Points on a hilly landscape, in no order, each with its height.
From any point a ball rolls to the lowest of the 2 points nearest to it. It stops when none of these is lower. Distance is the straight distance between rows; heights are no part of it.
K115: [140 108  98 116  95  68 136 113 171 147 104 150 137 113  73 124 106 114
 170  75  84 121]  h=65.2
K70: [126 157 188 122 119 182 138 127 100  90 142 144 169 148 155 115 130  89
 117 147 127 144]  h=61.0
K599: [124 129  68 129 113 111 195  96 109 144 112 118 156 144  81 139 108  70
  87 108 114 105]  h=70.5
K973: [118 115  97 139 151 105 135 116 116 119  91 137 126 135 147 140 126 119
  95 155 140  98]  h=47.3
K754: [141 172 170  98 113 117 128 135 164 139 149 185 132 108 118 116 115 165
 204 125 107 191]  h=34.4
K668: [102 155 173 132 126 182 106 140  77 110 141 118 107 148 165 117 149 177
 143 173 192 163]  h=4.8
K93: [125 141 101 164  97 127  97 173 119  68  93 129 116 111 116  92  96  97
 138  62 124  67]  h=55.0
K72: [112 160  98 122  97 111 115 129 112 120 116 134 117 123  95 121 111 134
 188  93 116 103]  h=29.3
K488: [131 120 113 113 136 109 139  75 179 161 135 138 126 117 114 168 136  69
 128 128  93 164]  h=45.7
K335: [126 136  90 104 138  99 130  96 172 171 143 128 101  87 135 162 133 122
 158 134 101 173]  h=46.8
K285: [134 103  99 137 124  71 161  94 157 121  91 145 146 140 102 119 112 106
 103 123  99  77]  h=63.3
K732: [129 154 144 108 106 131 176  80 121 114 134 173 183 149 118 120 119  82
 139 133  92 142]  h=67.6
K979: [ 97 139  88 119 127 114 105 142  93 131 101 133  81 122 148 127 113 170
 159 142 169 130]  h=37.3
K811: [ 94 151  81 108 123 104 147  95 108 150 128 157 122 105 164 142  99 142
 118 181 134 149]  h=59.6
K354: [ 88 187 100 109 102 147 111 106  78  74 112 162 109 138 150 134  94 135
 166 144 154 135]  h=42.6
K109: [126 115 117 143 119  65 111 186 149 121 100 160 115 117 120  92  97 164
 150 112 113  73]  h=57.8
K418: [126 163 118 130 122 153 156 128  77 155 190 103 136  94 184 119 131 124
  47 183 160 197]  h=20.9
K711: [150  64 159 124 190  85 167  69 168 159 166 151 111 107 108 107 154 198
 154 158 134 123]  h=48.3
K429: [119 121 115 120 133  90 116 117 136  99  79 157 108 140 105 137 114 161
 168 108 137 102]  h=34.9
K96: [134  70 141 122 171  96 198  62 162 155 151 144 143 124 123 111 152 182
 104 178 140 130]  h=49.8
K358: [140 134 173 116 119 132 158  78 155 110 111 140 168 162  75 125 133  97
 168 108  93 133]  h=69.1
K871: [128 134  86 116 130 124 120 105 136 151 130 115 132 106 144 160 119  72
  83 128 102 150]  h=45.0
K251: [121 113 117 134 107 139 161 157  99 142 123  94 143 120  80  86 121 130
 130 100 148  81]  h=53.3
K881: [135 148 176 135 120 140 109 164 133 107 128 150 166 132 146 107 135 133
 127 142 115 121]  h=58.6
K493: [138 123 150 135 116 156 197 132 124 130 142 129 191 160 111  98 131 115
  71 131 129 107]  h=73.4
K427: [121 142 154 132 131 177  86 129 101 124 137 103 105 138 164 160 160 112
 121 137 139 147]  h=47.1
K587: [122  99 138 144 147 144  67 153 124 132 115 101  88 120 161 161 142 131
 114 151 146 135]  h=48.5
K452: [142 161 172 109 101 136 108 148 150 133 159 128 150 107 123 135 149 124
 180 119 113 193]  h=41.7
K395: [128 200 155 115  92 185  97 126  73 104 170 112 115 127 152 151 138  61
 144 108 119 178]  h=63.6
K220: [126  87 119 156 164 132  56 173 131 143  96  65  70 119 124 143 145 150
 136 107 141 101]  h=49.9
K684: [123 193 112 111  82 128 147  91 107 125 141 166 139 111 148 148 100 100
 166 130 113 179]  h=29.5
K63: [117 150 173 140 145 171 129 120  78 128 164 100 112 123 194 136 174 173
  99 198 190 197]  h=13.7
K975: [133  75 124 139 171 118 139 101 144 162 122  93  95 136 107 148 174 168
 137 139 149 122]  h=40.4
K388: [103 189 128  92  80 146 153 117  84 102 158 156 139 131 137 113  98 122
 172 131 147 146]  h=35.0
K534: [129 117 154 143 150 179 113 129 128 138 107  81 134 158  95 144 157  84
  93  97 141  99]  h=71.1
K86: [117 106  72 129 131 112 199  98  98 153 101  94 142 157  54 124 120 109
  93  96 145  56]  h=70.8
K603: [134 146 117 129 122 132 171  73 133 104 106 174 168 161 130 125 110  64
  85 140 101 114]  h=66.4
K402: [122 147  96 103 111  77 133 124 150 138 130 168 134  95 169 129  85 137
 138 149  91 144]  h=57.5
K699: [122 136 119 130 144 174 135 102 105 172 164  83 110 132 145 196 145  75
  64 142 149 170]  h=72.0
K116: [102 174 128 106 115 158 165 104 100 157 159 118 122 110 112 140 137 146
 134 153 155 178]  h=25.6
K961: [139 134 181 120 119 111 106 148 146 110 140 170 129 126  79 115 133 202
 219 114 120 164]  h=20.0
K386: [144 109 135 123 126 113 184 110 163 154 135 131 173 137  70 119 126  78
  95 100  89 118]  h=69.8
K257: [155 114 115 126  91  49 117 184 165 104 130 157 145  94  68 108  70 142
 187  52  78 114]  h=66.2
K805: [131 135 175 127 141 161 111 122 141 146 149 109 117 122 135 133 160 147
 154 148 137 167]  h=44.9
K873: [127 109  94 154  86  79  96 189 129 102  83 143 120 112 103  83  79 133
 149  63 121  78]  h=56.0
K557: [147 116 166 128 131 149  84 164 176 149 143  94 130  98 117 127 153 118
 144  97  90 144]  h=67.7
K816: [143 136 131 131 123  95 163  74 150  92  74 166 147 191 103 119 109  80
 122 136  96  89]  h=64.9
K396: [125 103 107 153 147 130 121 116 129 104  85 125 121 169 165 150 126  78
  51 141 119  79]  h=45.8
K872: [ 97 145  96 125 106 134 151 138  71 130 128 134 132 123 168 109 104 175
 113 184 177 120]  h=32.9
K748: [134  75 141 131 180 113 146  64 185 145 134 115 103 154  88 169 173 116
 123 137 126 106]  h=41.8
K151: [112 141  88 124 143 110  84 168 105 120 133 109  81  85 184 120 105 155
 129 152 157 122]  h=41.1
K692: [125 130 100 118 109 127 170 132 142 156 143 110 151 115  73 143 113  72
 123  73 101 111]  h=70.2
K377: [132 148 111 131 143 181 154 102  98 137 170 133 147 135 148 162 149  72
  57 151 138 185]  h=72.2
K858: [117 153  92 118 100 120 140 102 135 112 104 177 126 133 119 146  96 101
 169 108  97 140]  h=24.1
K390: [120 133 130 117 127  86 144  95 157 112 107 184 140 139 148  99  98 144
 128 147 110 118]  h=54.0
K724: [120 158 186 125 111 156 122 160 119 101 132 145 152 142 129  82 125 171
 179 133 143 131]  h=54.5
K485: [134 127  82 141 122 117  87 152 141 123 146 117 122 103 167 149 108  85
 111 109 102 113]  h=44.3
K50: [146 133 174 152 132 177  67 189 117 113 137  97 149 123 155 121 129  79
 106  88 102 115]  h=66.5
K761: [149 125  83 108 130 164 180  98 125 144 172 147 172 127 151 148 112  74
  19 156 118 168]  h=72.5
K317: [112 129 157 113 132 152 129 132 108 146 133 110  89 136  82 128 152 206
 212 124 161 168]  h=28.9
K447: [115 165 164 120 134 170 159 129 101 136 168 122 149 120 186 119 143 154
  90 198 154 180]  h=18.0
K640: [118 101 108 147 136 148 133 177  94 154 119  84 136 128 127 116 116 127
  86 116 163  66]  h=52.5
K475: [115 107 125 136 157 119  82 151 117 123 117 123  82 126 165 124 145 208
 164 150 176 153]  h=31.1
K180: [146  80 109 144 152  64 110 180 166 156 112 138 118 102 128  95 134 187
 123 116 105  88]  h=59.9
K505: [126 133 107 109 133 119  94 146 144 155 133 111  81  98 145 169 137 147
 174 133 134 175]  h=48.6
K588: [140  71 113 148 169  62 140 128 161 153 105 130 105 128 103 103 142 158
 119 142 121  68]  h=61.2
K12: [106 174 108 109 108 125 171 111 105 175 180 110 130  89 157 139 139 132
 108 193 145 207]  h=22.6
K665: [154 141 184 135 132 195 102 164 134 133 158  84 154 110 128 144 164  90
 117 110 111 147]  h=67.0
K461: [134  56 107 139 178  64 119 137 149 156 118 145  79 100 104 123 158 218
 166 149 136 110]  h=41.0
K119: [123  94  97 159 135 111 111 169 127 138  87 101 119 144  93 118 134 147
 108  90 157  56]  h=51.6
K890: [166 105 189 127 136 129 164 119 169 135 137 140 177 139 107 104 144  91
  92 117  73 115]  h=69.3
K170: [117 148 176 126 115 163  95 162  93 107 119  87  95 147 114 117 160 203
 188 144 181 155]  h=18.8
K738: [124 111 132 128 140 183 129 139 117 165 152  72 118 135 111 165 165 113
  85 127 151 133]  h=71.6
K62: [134  90 194 134 148 112 154 104 170 123 114 169 161 152 123  98 149 162
 134 158 115 124]  h=54.8
K315: [111 170 105 134  97 150  77 119  88  49 103 158 112 147 177 141  90 114
 157 116 120 115]  h=48.7
K152: [139 132 103 138 106  60 134 100 178 125  98 173 154 117 119 122  87  92
 129  97  75 111]  h=64.3
K234: [160  56 158 143 182  69 127 109 180 145 128 158 109 129 100 110 155 226
 178 135 112 114]  h=45.1
K940: [113 106 151 121 146 137 165 128 105 151 129 117 122 123 120 107 158 213
 147 158 164 129]  h=40.0
K268: [154  95 172 132 128 118 112 143 199 151 119 132 161 105 111 105 123 112
 130 109  82 120]  h=68.5
K107: [147  83 113 149 176 149 155 110 132 110 103 112 134 188 138 132 141  93
   8 158 140  79]  h=44.8
K525: [112 136 167 131 130 143 157 142 107 124 112 155 135 143  93 100 133 191
 188 145 155 111]  h=47.5
K507: [113 153  88 116 114  91 129 123 121 107  93 169 155 127 165 102  87 122
 101 151 137  94]  h=50.0
K876: [133 138 111 128 122 120  68 151 158 123 116 113  85 107 113 160 127 131
 176  93 113 144]  h=50.7
K372: [ 96 110 140 128 139 151 156 125  86 139 125 110 136 126 159 115 141 177
  96 179 187 139]  h=36.4
K87: [123 185 117 135 102 183  67 156  48 116 193  74 103 119 209 152 109  62
 101 111 162 155]  h=65.1
K762: [113 139 104 135  81 133 125 157  96 106 123 108 148 123  92  88  87 101
 146  61 138  74]  h=54.1
K576: [121 134 142 112 128 107 104 123 160  92 107 169 114 133 103 145 123 167
 204 124 109 154]  h=23.3
K663: [141 119 171 134 123 158 137 112 151 125 110 106 160 169  73 139 154  93
 127  91 111 102]  h=70.4
K555: [144 114 164 117 141 114 171 109 154 149 156 172 153 119 136 100 136 165
 106 166 132 141]  h=51.8
K365: [100 162 120 125  91 151  57 142  84  48 108 125  71 151 144 149 108 131
 197  99 149 135]  h=53.7
K972: [135 159 106 122 112 154  81 173  94 136 171 101 115  93 196 132 109  96
 102 122 143 152]  h=65.6
K538: [132  69  83 147 159 100  95 156 155 162  83  86  94 136  90 150 145 140
 127  97 121  74]  h=50.8
K969: [ 96 172 113 108  98 153 147 145  61 138 159 104 129 111 160 118 121 139
 117 139 171 150]  h=29.1
K511: [124 184 113 121 107 188  71 142  67 122 158  78  84 130 172 170 133  70
 150 100 160 164]  h=64.6
K127: [135 119 179 138 156 154 116 105 154  98 107 158 150 159 143 131 154 138
 132 155 111 134]  h=57.9
K561: [139 118  93 123 113 147 195 118 137 129 137 135 188 161 124 127 111  79
  27 128 117 126]  h=72.8
K169: [167 138 140 130 126 154  64 195 127 129 167  97 141  89 186 113 128  89
 101 106 117 134]  h=66.1
K208: [115 142 114 127 112 142  41 172 124  67 107 116  64 138 108 155 122 138
 192  74 121 139]  h=53.2
K389: [127  76 138 145 161 114 109 135 148 127 123 116  84 126 119 131 166 226
 170 153 158 117]  h=36.9
K506: [152  79 102 152 167  44 171  95 167 132  84 127 110 148  80  98 135 124
  81 107 112  43]  h=62.3
K393: [154 104 132 136  92  62 154 155 162 153 133 147 141 105  37 117 102 123
 189  48  87 120]  h=65.8
K698: [155  72 126 132 170 135 183  63 158 123 128 108 149 183 110 128 147  96
  29 151 115  96]  h=44.1
K221: [133 137  77 116 130 100  75 166 124 117 129 134 114  86 220 131  91 113
  92 149 119 124]  h=43.2
K887: [141  83 141 132 171 151 173  80 174 139 135 125 150 159 121 134 160 115
  92 150 119 109]  h=43.1
K744: [144 197 177 130 113 196  98 137  74  99 164 131 158 133 186 145 145  69
 113 142 127 176]  h=62.6

Two balls start at each pair of points below. Name the first point that both come to, or write none.
K599 and K86 => none
K402 and K872 => none
K208 and K50 => none

For each start below, name the point where the ball stops.
K561 => K285
K881 => K668
K811 => K668
K506 => K961
